Points on a hilly landscape, in no order, each with its height.
A climber steps from a point to whichever of its 2 nearest points has the largest rise for the distance, and stops where none of them is higher. Distance is the straight distance between rows; heights are no part of it.
nek height 273: [106 114 184  97 142 111 133 115 170  94 129 100 128 110 111 120 115 131
  92 120 102 123]
nos height 192: [119 118 120  97 120 106 117 223 101 105 139 113 106  89 123  97 102 151
 139 144 163 122]
vab height 325: [118 127  98 124 138 113  87  66 139 183 102 147 161 149 149 156 132 159
 188  86 127 196]
rugik height 185: [183 158 129 123 154 114 138 127 116 156  96 147 164 140 107 114 166 154
 134 152  77 123]
zasi height 514: [151 130 128 164 105 162 150 103 168  92 150 105 175 128 135 152  69 150
  65 149 121  95]
ges height 404: [105 133 157 132 104 170 169 141 152 153 146 157 164  99 102 168 101 149
 119 116 143 103]
Sifo height 287: [ 90  94 161 109 108 153 153 156 153  94 151 100 127 120 124 104  72 144
  69 105 138 120]
mekuf height 188: [112 122 122  97 205  99 153 154 164  64 120  93 152 117 123 151  85 152
 109 158 113  90]
fip height 168: [131 136 149 100 127 110 147 172  75 146 127  91 108 101 157 137 101 128
 136 175 170 104]
Vilo height 282: [ 80  61 146 136 162  75 137 122 162 159 136 148 131 108  81 154 151 132
 146 148  76  94]
depo height 249: [ 83 107 138 102  89 120 105 136 144 180 105 136  75 124 152 145 158 204
 165 102 139 140]
zuga height 334: [141 110 131 112 118 120 135 174 136 132 144 170 108 146 117  88 119 122
 110  63 153 147]
Fonal height 283: [124 153 105 148 182 182  97 154 141 124 135 131 158 172 170  98 113  60
 127 173 142 109]
sevor height 252: [110 107 131 109 145 125 162  93 144 130 164 152 123 134  89 153 183 153
 150 157  91  71]
savug height 214: [ 80 122 150 143  92 149 109 198 152 169 130 161  65 100 100 152 144 175
 146 102 152 142]
ribot height 203: [119 128  62 161 124 113  56 134 157 168 133 139 110  87 138 175 108 176
 123 133 150 144]
lavo height 364: [125 155 123 122 120 172 146 176 132 157 155 124  73 122 125 109 111 164
  87 126 148 114]
nilid height 277: [106 102 141 117 126 157 139 162 144 117 114 157 153 152 129  70 124  98
 104 115 108 170]
doku height 144: [130 138 118 110 138  87  85 125 123 161 156  91 115 120 138 150 116 149
 144 162 162 111]
pebus height 261: [182 126 138  88 115  74 105 102 166 141 112 141 106 160 110 101 156 116
 142 126 128 119]
nozu height 207: [132 140 131 134 182 135 195 119 149  81 127  94 103 126 118 155  93 149
  88 169 105  62]
Rogo height 339: [121 125  89 212 146 207  71 129 136 128 169 118 136 154 155 103  94  62
  83 169 143 100]
fil height 147: [114 113 152  76 167  48 139 157 163  72  89 150 144  61 110 171 134  97
 135 103 130 105]
Rol height 327: [136  76 178 130  80 113 189 101 120 185 113 157 126 115 129 156 121 132
 108 141 125  94]
fevu height 426: [126 158  89 133 145 107 100 130 156 104 129 175 175 118 116 127 143 142
 142 117 110 202]
Lugim height 351: [ 64 124 163 174 169  98 106 177 191 126 151 129 128  84 106 186  90 143
 119  51 150 133]
kas height 368: [116 141  49 122 144 153 112  83 129 133 129 152 165 155 150 150 149 120
 162 131 125 212]
bis height 452: [129 150 138 144 147 161 197 129 139 125 128 177 160 117 100 156 149 165
 111 114  82 122]
zit height 620: [146 122 143 126 101 154 153  89 161  93 145 122 163 133 116 138 125 191
  56  98 104  69]
nusu height 161: [114 145  83 145 108 106  48 125 169 147 131 110  80 114 115 144 139 134
 174 152 125 185]
nezi height 332: [149 153 107 168  90 215  95 131  81 142 116 114 109 158 139  83 140  84
 170 186 120 136]
sito height 164: [190 135  73 159 119 154 119 113 114 135 140 153 158 144 114 118 172 141
 155 155  80 123]
Rezuv height 263: [168 164 158 102 134 187 196 152  86 135 102 153 161 148 148 105 139 113
 125  99 121  92]
zesod height 298: [155 169 110  98  89 199 118 104 126 135 110 115 106 170 166 103 145 110
 197 162 138 173]
reson height 412: [102 138 162  93 116  93 132  69 149 139 105 122 119 120 136 197 174 111
 142 145 163 113]
ditus height 223: [ 97 103  96 135 109 127 156 167  65  94 147 116 102 101 130 126 114 169
 121 151 116 145]
mol height 112: [131 119  48 143 128 125  80 101 134 140 182  97 125 156 132 121 125 142
 121 165 142 140]
latip height 352: [149 101 123 122  98 121 191  89  95 176 102 176 147 140 132 156 130  96
 164 106 132 120]
batab height 401: [172 125 189 155  95  97 130 128  60 175  96 112 110 111 130  92 129  85
 110 165 121 108]
dip height 204: [157 151 145 125 119 130 131  66 110 126  97 106 158 141 130 109 162 147
 123 135 107 147]
Puf height 383: [142 119 129 149 135  61 118 115 110  58 153  89 130 123 101 127 125 104
 106 154 106  94]
bul height 318: [ 83  86 149 132 124  90 117 102 131 116 149 112 140 113  79 145 128 122
 149 142 102 149]
pilu height 435: [145 116  74 141  78 171 118 198 130 124 149 143  69 128 121  70 110 124
 106 131 161 138]
nilo height 347: [107 124 137 107 135 139 152 142 172 138 136 139 175 116 137 141  54 164
  97  75 160 101]
veker height 613: [164 182  88 149 104 172 123 157  90  95 128 164 147 151 144  84 151 143
 104 106 127 153]
Topuz height 28: [ 87 132 119 135 112  63  79 143 144 107 140 127 123 115 111 162 147 101
 192  38 176 158]
Gizi height 73: [131 108 111  94  93  58  78 110 140  85 135 111 120 146 109 124 139 107
 193  92 144 162]
kifev height 270: [117 126 110  83 113 139 162  74 132 137 109 127 106 177 170 130 142 138
 177 151 159 202]
logol height 247: [105 112 110 124  90 139 143 112 101 106 132 115 118 145 159 117 130 123
 123 167 140 177]
lekor height 473: [108 181 181 113 144 119 109  88 188 144 128 140  96 126 110 156 158 125
 130 145 134 153]
Rasif height 496: [175 204 114 113 102 167 130 111 114  81 137 122 113 156 140 118 166 123
 117 128 162 141]
Fili height 393: [142 194 134 117  86 144 101 106 166 111 160 135  99 121 117 133 159 155
 144 145 146 159]
lumu height 196: [103 139 167 169 183 157 121  87  72 177 106 120 143 156 170 114 115  86
 112 125 114 166]
Tipen height 178: [118 127 135 177 104 131 112 150 164 176 163 169  71 124  86 162 141 142
 142 145 125 138]
zanil height 501: [153 157  48 130 127 142  97 163 129 122 124 133 154 110 133 110 119 142
 123 124 145 190]
Zefud height 167: [142 123 141  79 176  61 136 171 170 101  94 136 159 101 115 123 128 114
 133 172 114  95]
Kezek height 217: [106 124 192 155 161 176 137 125  61 138  64 134 145 139 202 100 119 108
 101 108 106 123]
Dubar height 174: [143 123 164 157 164 100 119 112 123 149  96 127 141 126 143 115 102  89
 109 165 111 183]
zut height 499: [168 113 150 124 104  67 151 131 104  90 126 139 133 114 138 129 102  77
  90  85 162 123]
Forif height 367: [150 167 179 146 113 165 111 116  80 178 110 101  99 139 121  94 141  84
 153 164 106 133]
Litez height 297: [120 156 120  90 175 168 124 115  89 144 117 121 183 165 171 104 113  87
 160 156 156 119]
Panid height 355: [136 128 174 104  70  94 123  91 160 129  97 143 116 105 132 153 167 143
 112  78 164  99]
gok height 533: [121 104 145 103 153  62 156 115 117 130 154 130 128 121  86 150 153  76
 124  85 130  71]
mir height 244: [ 97  84 100 129 130 144 134 145  99  96 102 141 138 143 127  73 148 129
 168 104 103 209]
dasiv height 177: [120 173 137 119 155 150 168 157 133  65 173  58  91 120 114 150  79 175
  90 138 160  73]
rof height 652: [ 90  93 140 110 146  60 127 151 106 120 132 130 105 105  92 165 186 128
 175  69 127  75]
Diz height 316: [162 109 130 133 119  74 120 120 153  95 157 126  93 156 121  90 136 102
  97 153 129 123]
Gupeg height 155: [147 111 125 173 136 145 100 150 122 141 108 114 109 133 163  91 106 124
  81 178  94 160]
tumid height 483: [ 68 108 151 152 144  83 112 143 150 141 174 126 100 104  98 169 142 147
 127  63 131  91]
sevi height 322: [150 170 105 146 154 199 139 197 151 178 139 143 127 104 139 145  82 146
 103 157 161 124]
pere height 213: [150 109  92 137 112 109  98 127  77 143  97 113 121 133 130 101 129 126
 206  94  93 186]
rab height 537: [134 112 144  74 144 153 176  94 127  78 100 110 146  88 111 136 144 174
  73 118  89  67]
totok height 419: [152 114 125 182 132 165 104 133 142 114 147  99 153 170 169 113  62 104
  72 153 137  65]
Nel height 637: [176 132 152 131 151  87 156 107 132 129 149 125 152 139 123 148 107  71
 105 123 155  67]
sapup height 187: [158 116  64 125 123 115 114 125  48 143 143 113 143 140 114 119 159 159
 181 117 104 128]
matal height 248: [107  86 179 138 122 155 148 108 117 145  88 120 147 148 110  79 147  83
 121 140  86 124]
gupa height 239: [122 137 155 142 158 212 163 160  64  88  91 144 174 135 181 102 119 115
 109  78 116  85]
zur height 402: [138 122 130 136 128 119 159 125  69 141 143 153 136 155 148 109 117 109
 126  85 159 139]
Det height 328: [119 135  78 124 153 162 137  89  63 124 144 115 174 171 178 126 149  96
 184 133 153 160]
mutad height 116: [124 137 136  91  91  96  71 142 175 120 133 123  68 127 122 113 129 104
 189 117 169 176]
tegas height 228: [146  98 159 104 111 121 134  51 156 160  96 136 133 162  97 113 167 102
 123 137  74 124]
Kede height 439: [159 107 152 143  90  96 116 127  82 103 108  95 153 102 119 110 113 100
 109 183  98  77]
vuz height 259: [100 140  94 178 162 127  79 184 194 159 154 121 100  68 115 168  97 158
 105  96 136 130]
vilu height 226: [126 112 154 107 135 134 183 122 157  96 155 108 133 111  85 152 134 111
 105 175 108  48]
gad height 284: [ 87  90 158 102 104  92 106  70 150 180  97 123 106 132 156 148 118 151
 173 108 128 177]
Roges height 76: [132 116  32 191  80 116  59  81 130 133 165 106 109 113 117 125 128 148
 123 121 116 174]
tol height 497: [108 144 138  91 144 152 201 138  96  82 100 134 130  96 132 148 151 200
 101 108 102 120]
Doga height 289: [162 170 104 128 191 170 160 192 108 145 111 160 141 144 150 120 112 129
 120 109 143 116]

Where does a climber stop that starts at each point below?
Kezek: pilu
Gizi: rof
Topuz: rof
mol: Kede
Sifo: zit
Gupeg: Kede
Zefud: bul

Call two points neighbours if one is among the 2 nearest of the other. Go from one point of each pair to the other, from neighbour to neighbour, staying as high as possible. Name the lowest point that can't be avoided.
veker / Kede: pebus
bul / zit: nek
zit / Nel: Rol
Nel / lekor: Fonal
lekor / veker: Fili
pilu / Nel: zuga
rof / Nel: gok
